Each row is a point on a tangle of strands that fork, close into loops and nearly touch. The rows are in no order.
In the rows, zero is written as 128.
Two points are linked if the straight distance between their rows is under 99.9. Some points are linked to none.
Z_461: 145  95  149  155  93  87  149  154  130  163  169  133  133  147  91  125  101  146  177  154  115  128  97
Z_105: 118  101  133  165  99  126  101  135  140  117  161  105  130  111  129  139  130  132  124  146  108  136  110
Z_316: 161  154  147  154  183  132  141  155  153  155  144  144  131  83  136  123  131  128  79  119  116  121  130
Z_199: 95  195  104  107  143  161  148  81  153  134  57  135  117  161  141  83  90  152  72  138  114  157  137
Z_16: 137  90  133  174  152  135  126  139  104  109  143  138  134  156  112  141  163  127  110  153  120  172  139
Z_830: 156  135  136  138  122  128  116  111  124  87  108  131  176  128  145  140  112  109  122  154  103  106  125
Z_398: 123  131  133  144  151  87  154  122  147  139  125  113  135  101  97  152  113  133  110  169  87  138  116
Z_417: 127  169  97  53  122  125  129  137  100  111  141  107  144  157  135  114  142  112  123  65  113  130  135
Z_197: 155  144  144  109  173  154  157  145  130  173  134  97  91  105  127  148  109  146  123  84  119  94  150
Z_164: 109  134  134  154  70  145  80  84  112  97  69  109  159  118  150  134  85  126  132  154  114  141  126
Z_630: 116  130  133  160  133  132  139  133  152  182  130  134  107  137  98  153  119  163  102  113  169  121  128
Z_949: 149  122  107  162  165  162  116  119  104  75  118  150  126  132  118  115  162  122  96  140  115  175  155
Z_90: 122  172  104  122  163  161  134  110  133  96  129  128  109  161  136  87  123  115  106  115  127  184  164
Z_49: 115  184  80  96  146  92  163  94  162  139  89  149  155  123  106  80  144  111  80  116  99  122  124
Z_174: 77  128  126  122  149  98  136  127  131  112  137  106  73  108  155  140  142  108  157  152  139  133  112
Z_445: 110  105  127  149  115  128  105  172  133  107  131  151  150  149  153  138  127  136  127  125  157  129  144
Z_638: 133  99  126  146  74  149  138  85  109  83  97  128  153  155  95  137  119  116  144  140  132  131  111
Z_613: 93  121  124  152  138  122  160  155  118  140  103  126  83  127  150  143  131  129  148  92  137  160  156
Z_780: 124  153  99  132  120  160  155  89  130  110  67  181  142  117  101  109  144  101  122  127  106  172  134
Z_459: 98  171  94  112  108  133  170  72  137  127  110  87  105  160  128  85  127  114  119  87  106  131  144
Z_508: 145  84  186  182  127  152  64  133  125  94  141  126  161  91  184  129  137  145  156  168  137  124  103
Z_473: 94  178  90  123  153  128  141  113  137  102  131  123  105  106  164  75  143  99  94  95  123  162  147
Z_186: 129  111  96  141  116  157  116  48  133  92  47  152  126  133  104  103  104  161  100  182  129  123  160
Z_171: 133  78  154  146  104  157  104  136  87  146  129  127  130  108  138  149  123  123  85  154  139  122  148
Z_381: 103  150  138  101  107  150  118  124  124  137  116  126  116  123  126  158  108  92  188  156  165  163  128
Z_219: 137  139  113  103  165  113  148  129  142  115  99  140  143  130  117  173  96  170  109  145  155  101  148
Z_728: 103  170  81  124  148  109  152  92  190  145  120  105  112  128  100  112  172  143  94  56  115  111  119
Z_450: 143  151  160  160  149  138  75  113  135  150  97  135  130  131  105  138  55  152  107  170  108  169  106
Z_31: 157  105  129  119  153  111  147  148  75  141  125  160  96  91  132  126  160  100  129  123  99  108  139
Z_877: 129  147  118  125  117  140  136  105  104  146  109  164  131  119  118  109  160  73  117  121  131  148  118
Z_716: 124  170  104  82  157  82  122  128  157  164  154  125  103  98  121  86  125  97  146  111  115  84  110
Z_585: 149  72  150  163  125  126  68  160  134  134  123  147  141  117  102  156  138  135  176  175  108  127  148
Z_976: 106  106  143  167  137  95  128  171  153  136  185  136  136  97  170  124  164  147  143  163  156  156  115
Z_892: 109  108  138  147  130  129  136  170  175  105  195  104  133  163  136  142  134  113  154  165  124  155  103
Z_711: 120  163  115  167  134  125  94  102  127  143  116  121  114  154  96  132  129  135  102  135  88  176  119
Z_271: 130  152  122  145  149  140  114  110  124  110  117  132  113  129  109  132  116  146  154  139  126  185  121
Z_576: 150  140  148  155  157  87  148  153  142  179  140  117  143  97  129  149  140  135  117  145  95  119  128
Z_746: 108  173  99  112  151  100  124  116  123  121  163  116  102  114  159  70  187  79  122  112  113  122  126
Z_758: 106  107  137  90  122  97  147  199  134  140  181  156  129  109  188  99  149  81  144  137  148  118  122
Z_818: 122  168  115  116  141  145  163  89  130  157  115  155  127  135  102  74  141  67  76  127  126  155  117
Z_104: 120  118  115  88  120  127  184  110  120  101  166  89  129  156  124  85  137  101  80  99  144  99  125
Z_557: 114  126  128  154  130  152  102  141  143  86  152  150  140  168  145  116  115  141  97  129  180  141  111
Z_645: 119  145  117  150  131  174  158  95  127  90  82  153  128  123  132  115  117  131  88  108  133  167  120
Z_864: 125  129  123  159  107  96  156  95  97  114  141  108  130  145  123  108  133  127  125  122  99  135  90
Z_742: 117  166  120  112  100  86  172  103  144  175  128  81  147  166  94  96  114  113  102  105  101  114  128
Z_962: 131  150  114  143  123  166  146  92  167  121  102  146  124  99  109  124  100  144  101  106  126  124  116
Z_789: 178  121  119  122  154  109  162  145  111  163  147  137  122  121  112  109  156  134  128  104  118  96  159
Z_424: 118  135  107  110  135  109  131  121  96  78  109  126  132  124  143  144  145  109  86  112  77  101  92
Z_918: 113  115  152  141  93  176  98  132  143  131  147  135  149  94  116  164  117  145  136  139  169  173  114
Z_843: 119  134  99  97  112  102  144  128  119  89  104  152  174  86  151  153  123  147  139  146  160  122  152
Z_63: 113  121  148  132  130  94  133  184  141  197  168  107  113  138  180  138  177  151  150  106  116  115  139
Z_32: 104  130  140  103  124  118  169  186  135  165  143  117  140  100  173  141  146  102  131  80  121  132  141
Z_269: 113  178  145  117  158  104  128  164  163  164  137  138  135  97  146  147  124  105  150  131  137  144  98
Z_973: 123  109  115  123  112  145  157  134  104  149  105  149  94  144  97  103  108  105  101  81  112  136  156
Z_359: 149  125  117  137  188  93  148  140  89  97  150  115  126  140  161  118  164  134  103  131  115  122  160
Z_492: 139  80  157  124  90  169  65  113  87  112  89  136  150  81  95  169  104  138  168  158  126  153  120
Z_392: 122  144  148  140  150  124  139  166  158  134  149  122  121  100  166  126  119  126  88  96  122  97  113
Z_53: 123  182  142  125  133  122  113  132  125  164  119  143  149  111  130  155  106  139  135  103  138  156  82
Z_849: 109  192  119  109  138  156  156  83  172  139  121  140  147  131  120  107  156  81  91  132  166  148  113
Z_157: 124  68  153  143  89  137  127  153  95  155  111  139  135  102  170  163  153  122  144  146  143  119  148
Z_969: 122  164  123  78  152  108  139  157  166  159  178  85  115  115  149  100  136  111  144  78  128  94  138
Z_100: 118  92  110  90  119  142  128  191  139  121  178  113  124  133  126  157  175  97  120  120  80  118  137
Z_396: 129  117  124  122  85  126  129  158  119  153  150  111  110  169  123  110  107  96  170  119  122  105  164
Z_542: 147  117  156  161  80  175  69  94  113  136  126  139  133  93  138  93  95  125  120  147  140  126  120
Z_739: 145  75  171  196  141  129  118  136  151  79  87  172  179  116  137  115  102  169  154  143  161  141  136
Z_427: 127  128  102  114  160  98  174  142  96  108  132  133  131  129  129  107  170  101  94  103  98  143  149
Z_97: 165  134  127  94  165  126  133  110  98  103  170  110  123  102  126  145  163  120  105  134  109  81  91
Z_293: 91  147  125  77  141  167  129  133  130  102  145  95  96  108  142  160  105  115  96  122  157  136  121
Z_773: 109  141  125  158  90  109  162  109  147  169  168  62  121  147  108  106  133  121  112  118  94  125  135
Z_679: 145  85  112  137  138  135  96  160  143  105  121  176  129  120  80  140  113  146  151  171  132  128  160
Z_549: 142  140  147  146  127  114  178  114  82  136  119  107  107  151  170  105  109  111  171  103  136  134  134
Z_964: 103  88  164  161  130  153  101  169  161  118  166  123  96  156  130  145  115  121  190  154  146  164  98
Z_870: 145  163  118  126  105  152  91  104  136  119  51  153  156  161  146  132  76  151  110  114  117  93  140
Z_144: 146  132  163  145  151  121  126  136  101  136  121  123  100  137  159  112  81  107  151  147  128  132  136
Z_792: 167  131  149  97  169  85  139  133  112  117  169  127  134  104  134  135  126  127  135  162  121  80  77
Z_405: 111  123  130  158  115  127  89  114  153  100  103  157  130  119  104  144  135  87  152  175  129  130  94
Z_214: 153  59  208  173  121  169  31  131  120  110  74  153  140  98  119  104  130  96  172  158  136  140  141
Z_68: 94  122  144  115  143  92  164  177  147  182  160  91  86  116  123  129  125  119  136  66  86  122  112
Z_695: 116  97  134  125  103  96  127  147  123  140  119  120  151  116  163  175  154  132  129  153  129  87  147
Z_433: 137  59  156  180  116  100  93  160  127  117  112  154  116  130  137  130  134  172  204  128  114  107  99
Z_947: 112  133  98  94  152  175  149  117  147  112  128  148  98  133  108  99  129  110  51  65  145  109  117
Z_886: 106  105  145  78  135  79  167  170  96  148  177  97  105  141  157  82  138  106  127  75  118  112  108
Z_803: 126  142  130  103  110  149  95  99  115  109  88  132  159  115  112  172  124  118  172  165  157  176  140
Z_697: 139  146  113  154  128  138  170  63  102  117  106  131  125  169  101  89  145  118  118  123  113  155  103
Z_567: 152  109  134  132  188  101  160  165  135  87  166  112  141  143  141  152  148  152  127  152  106  120  139
Z_670: 138  153  120  129  74  159  98  90  96  141  120  138  153  95  149  100  102  136  95  117  127  142  127
Z_839: 153  56  182  167  66  174  74  125  117  111  142  128  142  100  131  116  97  142  141  144  141  113  111
Z_165: 106  120  134  145  138  100  200  178  133  143  120  121  124  100  159  127  118  126  131  87  109  163  156
Z_40: 135  174  128  140  169  126  123  100  125  124  134  124  136  149  158  123  171  114  114  160  160  160  141
Z_913: 148  54  165  113  101  124  109  206  129  158  193  168  132  149  137  132  148  145  184  159  100  108  90
Z_200: 161  82  143  157  120  110  167  158  117  126  172  143  138  130  112  122  140  140  160  129  111  134  101
Z_155: 133  121  127  155  137  92  108  104  89  82  110  142  112  115  152  118  122  162  185  134  129  130  96
Z_747: 146  89  155  201  132  145  67  143  151  117  111  182  120  106  129  76  88  130  151  143  138  127  127
Z_966: 133  97  126  129  64  138  73  135  143  123  116  122  151  119  118  157  104  107  145  165  106  101  152
Z_192: 120  153  147  96  126  86  172  100  141  180  140  51  153  159  116  124  158  87  104  84  118  100  113
Z_582: 156  97  123  115  130  154  151  169  116  125  159  127  153  100  124  149  156  110  117  120  91  140  145
Z_302: 115  114  111  176  106  130  126  127  111  149  91  170  109  139  123  99  127  122  105  112  137  136  162
Z_336: 121  173  111  74  152  160  98  118  111  122  130  112  113  131  138  160  137  126  99  104  159  123  127
Z_494: 118  149  126  99  162  101  169  149  176  178  131  94  134  117  79  142  134  140  80  41  101  119  111
Z_666: 127  81  159  147  110  177  67  129  140  113  102  149  143  90  100  170  123  173  166  142  172  164  114
Z_545: 102  125  117  71  146  102  142  160  134  159  149  115  114  100  114  179  171  122  108  122  144  114  127
Z_128: 99  137  124  95  120  139  158  153  152  134  155  86  136  111  140  146  154  91  90  81  118  131  141
Z_493: 107  121  134  110  89  120  132  183  151  118  163  135  149  145  163  114  122  76  151  129  134  104  120
Z_289: 121  108  155  87  157  109  151  167  87  167  177  82  111  109  145  138  157  128  79  107  128  131  130
Z_420: 110  152  136  137  117  113  72  89  114  122  56  128  126  124  147  156  90  119  132  165  101  136  119
Z_521: 122  155  109  138  68  154  92  95  131  130  78  136  155  124  141  123  73  148  107  131  116  138  158
Z_675: 140  81  103  149  92  141  71  120  136  105  138  168  149  128  60  105  118  143  134  172  138  136  153
Z_813: 152  122  130  136  181  130  126  170  139  112  165  123  120  170  117  160  150  159  144  142  147  139  146
Z_484: 97  89  160  178  121  141  68  146  148  92  104  115  109  161  146  143  136  131  198  152  149  172  165
Z_842: 145  144  99  122  129  92  137  90  129  118  87  170  166  145  100  145  142  130  121  163  129  80  114
Z_413: 136  127  155  85  160  123  177  172  141  175  155  78  92  97  140  151  128  141  150  54  89  94  121
Z_429: 131  107  153  174  134  89  103  138  119  105  100  140  135  132  130  136  96  183  189  140  127  150  108
Z_312: 129  119  143  187  131  111  67  104  155  149  85  147  126  113  94  156  111  172  147  177  146  128  116
Z_704: 151  116  138  95  138  134  160  172  142  130  187  130  140  82  152  129  178  131  155  112  96  109  121
Z_175: 116  135  119  101  102  110  104  148  129  108  153  138  142  131  137  114  95  94  159  171  134  116  121
Z_20: 125  83  160  111  134  129  145  167  90  160  161  120  117  89  149  155  138  111  78  154  137  130  143
Z_656: 118  113  127  100  120  112  117  195  121  132  133  151  146  158  162  155  105  155  151  117  172  101  152
Z_911: 132  88  173  142  116  157  143  194  150  171  188  123  100  126  167  141  150  128  169  106  100  132  98
Z_338: 102  143  108  92  101  118  197  98  138  123  131  94  159  131  110  109  146  113  71  95  146  131  133
Z_546: 145  102  188  169  120  135  107  139  153  104  95  157  182  114  139  154  101  141  167  162  157  117  110
Z_358: 104  141  112  126  141  111  108  146  119  68  108  125  139  115  164  180  141  121  113  111  93  138  114
Z_622: 144  146  126  128  167  150  152  111  111  143  100  112  86  144  135  138  117  132  93  75  126  95  139
Z_45: 103  126  123  148  159  128  157  114  112  130  87  111  67  134  132  135  99  145  109  102  118  147  145
Z_610: 153  179  136  92  172  102  178  97  153  152  130  102  136  103  112  122  111  101  127  123  113  125  113
Z_823: 102  175  96  91  150  146  182  75  173  166  56  140  112  174  95  93  115  145  68  111  118  135  139
Z_18: 119  157  76  121  113  161  157  93  144  99  102  141  127  140  141  63  93  145  85  115  127  127  181
Z_357: 132  120  145  136  129  88  123  171  119  152  150  115  109  111  194  132  136  129  156  129  91  108  129
Z_256: 90  134  113  118  105  118  99  95  138  129  83  118  111  129  138  153  93  110  128  171  147  110  130
Z_161: 146  74  149  147  104  175  132  95  105  80  83  136  156  119  116  160  113  129  119  151  145  125  133
Z_148: 130  105  170  168  109  115  105  129  91  151  103  125  153  139  120  136  124  141  175  155  144  199  158
Z_518: 174  175  119  105  139  122  148  103  143  87  123  128  186  127  127  120  99  127  134  139  95  114  121
Z_884: 117  63  184  148  121  151  75  151  120  96  116  117  128  145  161  146  125  110  188  189  157  153  154
Z_876: 144  105  111  129  113  172  100  67  113  79  80  155  162  98  112  133  134  143  104  177  149  143  155
Z_715: 127  114  154  151  120  108  114  174  146  124  200  120  151  145  159  142  173  141  163  155  134  158  87
Z_395: 178  111  123  126  103  177  142  100  105  100  137  124  145  130  104  121  94  150  109  125  122  134  161
Z_954: 146  147  103  126  149  149  164  126  148  108  129  134  131  144  136  81  103  116  112  118  136  130  195
Z_573: 157  78  148  197  137  107  140  153  129  141  158  152  112  119  133  94  142  140  175  147  121  127  143
Z_442: 128  177  86  84  105  126  108  109  88  107  123  131  127  113  151  101  120  121  145  95  109  139  150
Z_383: 142  118  131  161  85  145  118  153  141  143  119  114  132  149  148  128  127  99  165  119  91  127  170
Z_123: 91  118  158  143  110  115  151  181  146  154  184  130  130  106  191  108  165  99  127  134  153  148  112
Z_840: 159  143  125  149  172  119  132  141  148  118  153  109  101  193  123  138  135  144  154  109  139  88  133
Z_314: 105  118  108  88  113  143  154  114  106  123  159  78  85  109  96  128  114  120  95  92  103  136  129
Z_846: 137  125  115  143  151  153  121  117  139  84  177  121  119  153  140  114  138  119  77  141  145  108  116
Z_48: 181  124  144  146  168  99  117  127  115  121  161  123  135  116  127  120  102  137  126  187  98  93  118
Z_552: 131  173  112  163  112  160  106  75  172  150  136  111  135  155  100  118  140  125  112  154  100  141  120
Z_618: 112  155  98  135  148  102  166  135  167  157  121  104  110  128  99  127  141  143  109  59  84  140  147
Z_364: 128  115  130  100  144  132  134  131  69  141  165  91  83  113  118  135  125  151  97  107  124  136  132
Z_574: 88  134  115  111  131  113  144  109  106  156  94  123  90  158  133  118  122  111  77  119  189  99  152
Z_744: 105  105  145  158  113  125  108  142  132  105  114  144  121  103  170  154  159  88  176  161  121  131  101
Z_714: 137  50  148  152  90  128  112  191  141  138  164  173  111  119  146  126  151  181  201  121  91  106  97
Z_686: 142  155  117  115  171  166  169  108  160  120  138  125  127  122  122  86  126  119  42  99  147  101  142
Z_57: 145  138  111  137  132  150  124  91  137  138  84  166  132  141  102  134  133  127  98  168  153  114  139
Z_410: 76  165  119  116  120  109  123  130  154  198  126  107  116  113  107  148  149  119  98  91  143  150  108
Z_340: 130  64  152  167  80  122  82  141  73  116  108  146  159  131  132  105  112  163  182  135  143  178  150
Z_833: 100  157  125  109  138  116  159  120  133  124  137  115  103  165  140  102  136  70  132  112  141  123  94
Z_605: 157  135  106  113  136  123  123  125  68  115  152  133  105  160  118  109  143  139  139  76  100  139  111
Z_135: 147  126  161  131  123  148  131  193  153  179  168  116  123  116  143  147  113  118  132  100  80  116  131
Z_804: 101  57  164  162  140  143  117  171  141  87  131  130  128  138  170  176  163  118  155  183  156  152  141
Z_77: 115  86  157  187  135  124  75  157  129  84  106  174  173  130  151  138  147  173  147  135  174  166  120
Z_251: 122  178  89  88  123  151  171  84  168  131  115  103  129  154  121  59  102  112  84  86  117  113  172
Z_320: 95  100  154  163  125  150  90  117  133  88  120  120  85  159  119  130  114  115  193  158  166  177  117
Z_181: 136  141  117  105  102  151  149  74  127  108  96  125  154  162  91  152  90  139  140  148  163  129  115
Z_732: 154  119  125  153  126  168  127  102  153  141  110  172  165  124  68  134  117  154  104  160  170  151  158
Z_929: 146  140  126  110  147  112  161  107  124  137  127  167  154  117  97  112  117  126  70  147  158  118  89
Z_853: 117  127  124  138  137  107  103  154  111  102  138  111  107  92  194  161  156  150  148  110  83  122  117
Z_808: 148  168  110  131  175  166  134  77  157  94  150  105  113  124  134  104  144  122  65  138  139  114  138
Z_801: 151  100  132  112  114  128  139  156  59  127  158  122  92  165  150  102  147  97  153  93  100  118  121
Z_335: 148  138  112  120  156  86  156  139  126  157  101  151  143  119  118  151  134  185  119  103  156  77  145
Z_553: 124  150  84  84  143  106  146  94  124  103  106  131  157  96  117  161  142  172  105  142  158  111  150
Z_353: 98  164  95  80  97  135  150  96  133  111  75  144  169  134  117  120  95  129  92  131  128  154  129
Z_547: 74  158  108  116  117  129  128  81  127  149  68  118  92  122  143  148  117  126  88  125  157  111  127
Z_992: 133  89  148  154  114  181  92  151  107  143  152  152  152  92  133  141  128  145  99  137  157  175  144
Z_730: 145  129  125  156  127  142  82  134  110  128  85  182  106  120  139  85  63  153  116  111  124  114  154
Z_266: 122  138  106  84  131  135  152  75  111  81  131  100  113  136  104  134  133  104  107  146  119  133  105
Z_597: 134  125  135  107  94  160  90  66  123  99  67  147  176  146  88  150  89  161  130  177  146  143  104
Z_7: 147  135  122  173  123  137  96  167  144  142  183  131  120  145  125  123  157  147  163  98  93  146  121
Z_89: 130  117  128  185  114  118  108  115  153  149  103  136  132  132  105  147  99  176  108  136  140  103  115
Z_354: 109  140  128  129  113  152  171  107  128  137  75  141  88  154  108  114  73  84  102  116  100  142  138
Z_208: 118  164  91  120  144  163  132  59  149  118  57  128  135  136  140  115  102  164  88  163  136  137  170
Z_507: 155  172  97  70  190  94  152  105  135  178  111  115  133  121  109  98  174  123  98  92  133  88  173
Z_169: 128  127  146  91  120  134  134  174  126  144  173  124  110  163  135  122  102  91  198  135  156  143  142
Z_785: 119  73  178  186  126  142  41  117  122  81  120  121  119  117  146  131  134  151  148  168  121  146  107
Z_389: 129  122  133  135  136  111  167  119  137  145  119  134  157  113  96  159  133  121  65  151  124  105  116
Z_154: 157  112  151  160  133  117  147  145  114  180  133  145  144  129  109  137  141  137  171  156  156  168  158
Z_784: 110  123  132  130  130  113  126  116  113  97  149  114  86  78  165  125  130  145  189  139  133  118  84
Z_159: 124  145  117  70  140  91  168  133  137  135  168  90  97  92  104  131  130  117  179  108  89  121  100
Z_195: 138  98  117  156  110  117  107  140  72  163  125  146  93  148  122  118  146  135  144  125  132  118  161
Z_30: 101  150  107  56  135  134  120  119  110  122  106  122  109  167  127  138  115  107  74  108  165  99  135
Z_401: 155  177  106  105  117  154  100  95  124  146  59  173  139  173  123  87  76  127  103  128  99  112  136
Z_926: 100  87  143  178  116  139  65  115  128  98  101  132  90  136  120  128  120  108  132  170  135  147  121
Z_922: 151  141  137  120  149  128  114  132  106  130  107  135  109  120  128  144  93  147  177  145  125  136  152
Z_836: 118  68  132  147  144  109  104  196  150  132  154  145  91  154  99  163  134  152  156  159  111  124  114
Z_134: 142  157  134  153  127  136  76  113  109  150  102  149  145  110  117  147  126  166  147  125  126  180  103
Z_321: 141  165  128  130  124  149  177  69  102  119  105  91  117  162  141  103  110  124  149  111  118  140  131
Z_811: 147  143  134  52  161  84  181  130  115  132  150  113  157  132  123  121  162  85  139  125  148  87  112
Z_841: 144  128  128  128  121  138  99  107  106  107  73  157  160  158  136  146  118  94  102  179  150  109  135
Z_282: 143  148  143  172  149  92  72  114  135  133  109  157  126  135  123  133  107  184  172  145  157  121  88
Z_223: 153  61  176  223  144  126  100  150  114  135  114  163  115  103  144  96  129  134  142  148  123  136  142
Z_920: 105  130  122  155  93  109  106  96  105  121  98  160  125  161  128  109  118  127  144  123  155  134  83
Z_838: 169  132  148  150  136  150  138  99  113  159  113  148  163  112  121  123  132  116  163  174  160  148  158
Z_215: 121  123  132  131  123  67  140  132  115  139  176  98  129  137  161  110  156  131  108  146  137  80  113
Z_411: 110  132  111  103  117  155  93  171  139  133  162  108  127  117  143  176  149  108  88  108  94  133  151
Z_899: 136  148  114  85  152  125  157  106  108  99  151  92  113  94  149  129  136  147  122  92  113  98  110
Z_83: 127  159  107  89  106  127  135  97  160  161  148  139  140  117  83  93  109  129  78  134  158  101  98
Z_250: 130  187  129  88  150  99  119  146  159  161  156  139  124  120  118  105  100  111  142  141  151  120  93
Z_231: 167  135  121  134  117  145  87  105  102  128  66  185  140  140  99  87  81  145  131  131  115  136  142
Z_633: 127  152  106  99  113  115  91  128  88  144  152  136  114  79  162  104  135  114  160  138  119  145  163
Z_288: 93  165  117  66  161  113  138  115  158  181  120  87  117  92  86  142  151  127  82  76  122  135  121
Z_132: 158  92  144  137  140  106  116  197  149  165  191  145  119  146  121  154  155  163  158  143  109  99  103
Z_698: 137  145  113  152  109  106  123  70  107  128  68  182  150  162  108  117  135  145  119  143  143  107  76
Z_284: 156  100  134  155  105  112  80  148  122  165  157  109  141  130  83  156  139  147  158  170  77  138  143
Z_832: 162  174  107  64  170  101  162  124  122  144  129  130  161  129  106  116  169  93  135  103  124  112  153
Z_294: 158  162  113  103  149  143  154  113  135  66  141  118  148  92  143  136  131  124  145  108  92  107  121
Z_787: 104  136  130  103  140  159  148  92  140  78  111  112  128  108  121  175  120  106  98  152  143  137  102
Z_903: 98  163  100  111  138  107  99  98  96  139  122  125  88  95  156  106  163  90  129  135  128  127  137
Z_891: 156  41  209  176  95  170  62  155  104  101  128  134  176  102  166  124  129  150  141  154  131  138  126
Z_328: 143  154  111  121  152  126  145  129  166  105  141  135  156  121  132  112  119  136  70  98  128  78  112
Z_92: 97  125  149  80  104  92  167  132  145  165  175  44  126  159  138  128  150  98  126  97  154  86  118
Z_906: 156  134  132  124  92  139  67  113  117  158  129  121  152  122  87  142  104  128  147  170  96  133  131
Z_117: 85  166  86  63  101  137  174  103  160  140  99  123  164  134  97  106  120  111  48  105  133  140  132
Z_179: 107  171  80  80  147  113  128  123  142  96  123  106  105  147  130  116  142  114  97  77  96  113  165
Z_524: 136  109  145  153  130  150  126  197  150  141  201  131  97  164  138  124  156  145  143  76  114  129  99
Z_953: 105  176  93  119  133  141  153  76  154  134  114  115  106  90  119  122  148  152  98  97  120  123  123
Z_581: 169  104  150  152  106  153  109  172  147  159  138  127  129  106  123  133  99  111  155  134  78  116  169
Z_914: 115  141  104  91  125  113  176  111  139  131  143  95  99  108  70  117  109  135  135  86  85  133  104
Z_341: 152  82  135  134  113  128  124  146  60  138  156  127  105  158  131  129  158  131  190  120  127  130  137
Z_116: 177  88  119  134  151  113  107  148  115  100  154  140  129  132  88  127  111  152  141  167  100  112  141
Z_58: 181  112  156  167  138  178  108  92  148  122  120  149  168  124  106  115  120  135  136  175  176  137  161
Z_533: 126  138  97  115  144  119  157  122  85  86  99  154  133  145  151  101  143  94  132  115  123  136  164
Z_620: 119  137  78  114  127  121  144  92  116  84  97  157  115  148  111  88  115  134  107  124  114  125  144
Z_4: 117  123  124  135  135  123  132  110  100  111  127  127  104  170  157  140  156  146  148  100  190  94  98
Z_902: 112  126  134  92  125  108  177  160  149  132  183  91  119  110  141  140  160  120  182  128  122  118  112
Z_995: 120  138  124  109  110  129  110  143  154  113  155  119  140  148  115  143  109  107  209  168  152  148  123
Z_166: 148  94  163  141  99  127  132  139  114  162  147  123  127  136  79  136  67  166  158  141  146  159  118
Z_777: 92  155  108  153  88  105  125  129  152  167  148  109  139  133  99  159  178  119  121  106  107  146  96
Z_509: 122  85  166  155  112  150  117  173  159  93  112  112  175  141  182  180  148  95  166  169  118  139  159
Z_693: 159  117  120  142  111  143  139  138  161  118  125  143  167  158  121  131  86  134  129  142  151  81  146
Z_709: 110  131  127  48  148  103  168  144  112  123  168  77  116  89  152  124  162  144  139  64  135  114  120
Z_974: 169  92  140  128  98  137  147  127  87  142  134  137  143  103  83  125  88  166  132  120  118  141  132
Z_139: 107  158  104  113  129  132  199  87  150  154  52  130  104  130  105  103  104  102  88  101  86  138  153
Z_570: 140  168  109  86  155  147  139  113  145  137  108  155  137  137  116  140  110  145  140  137  194  102  150
Z_241: 138  124  121  115  123  169  85  84  123  79  101  131  157  135  79  155  127  141  137  190  141  171  133
Z_651: 123  136  133  161  126  120  125  159  145  199  157  115  115  132  142  139  149  160  123  90  148  114  132
Z_569: 103  124  146  78  108  122  168  120  109  141  178  56  128  139  132  146  149  136  118  86  165  120  85
Z_977: 96  143  115  160  105  112  77  141  123  136  131  131  126  125  128  154  150  121  119  126  101  160  119
Z_243: 135  140  115  142  95  143  119  100  152  139  173  86  118  124  109  120  126  117  129  152  119  125  131
Z_779: 110  126  116  160  82  138  104  111  121  125  138  138  123  153  132  129  142  158  134  97  169  111  77
Z_496: 163  133  99  117  106  151  118  107  82  122  140  115  127  152  108  123  129  152  101  83  102  121  146
Z_82: 103  122  126  104  111  97  168  144  126  119  149  108  134  147  155  98  132  97  106  76  135  96  96
Z_592: 136  139  116  160  114  166  88  117  113  163  103  166  109  149  149  94  105  145  107  105  162  125  155
Z_788: 84  158  121  115  153  100  123  124  136  95  120  122  113  98  161  152  117  145  122  146  163  133  96
Z_685: 142  150  114  114  177  73  172  136  130  173  116  134  136  108  132  114  167  138  103  81  138  85  149
Z_310: 95  130  119  101  116  131  156  114  122  109  148  85  104  158  151  164  150  153  124  90  171  96  109
Z_727: 109  174  98  108  146  136  129  124  184  149  140  113  137  152  107  134  122  140  88  119  152  129  147
Z_612: 118  148  89  94  112  123  112  114  134  81  79  171  159  102  118  127  92  129  126  160  137  136  140
Z_267: 127  146  135  152  168  135  148  128  136  111  122  139  89  183  123  121  122  101  147  115  137  126  111
Z_503: 138  115  159  148  136  115  131  132  132  128  118  126  156  116  155  182  131  145  163  161  161  123  123
Z_669: 144  86  118  129  110  128  122  176  154  98  156  129  141  156  129  174  147  146  163  129  108  84  139
Z_419: 114  113  138  102  120  79  124  197  103  152  187  113  104  149  160  109  131  130  140  107  80  112  108
Z_616: 145  62  153  169  125  129  143  150  120  112  168  144  142  131  102  127  182  122  156  169  123  171  113
Z_691: 112  125  104  88  138  123  128  109  107  98  108  131  84  117  96  160  131  96  144  150  112  110  103

A fork is a point with three links, a tip a point with one. Leave the first point through the second and follow the links. Name the first fork or tip that comes.
Z_289 / Z_364 => Z_68
Z_773 / Z_742 => Z_57
Z_691 / Z_266 => Z_521
Z_995 / Z_175 => Z_320
Z_82 / Z_833 => Z_18
Z_777 / Z_410 => Z_849
Z_620 / Z_533 => Z_82

A piece is all that can be reached along the links. How many separate loops has the piece of each point below (a circle has one, a figure eight two, a Y none), and how many tips (points with one link)?
Z_288 => loops 1, tips 14
Z_157 => loops 0, tips 3
Z_256 => loops 2, tips 6
Z_83 => loops 0, tips 3
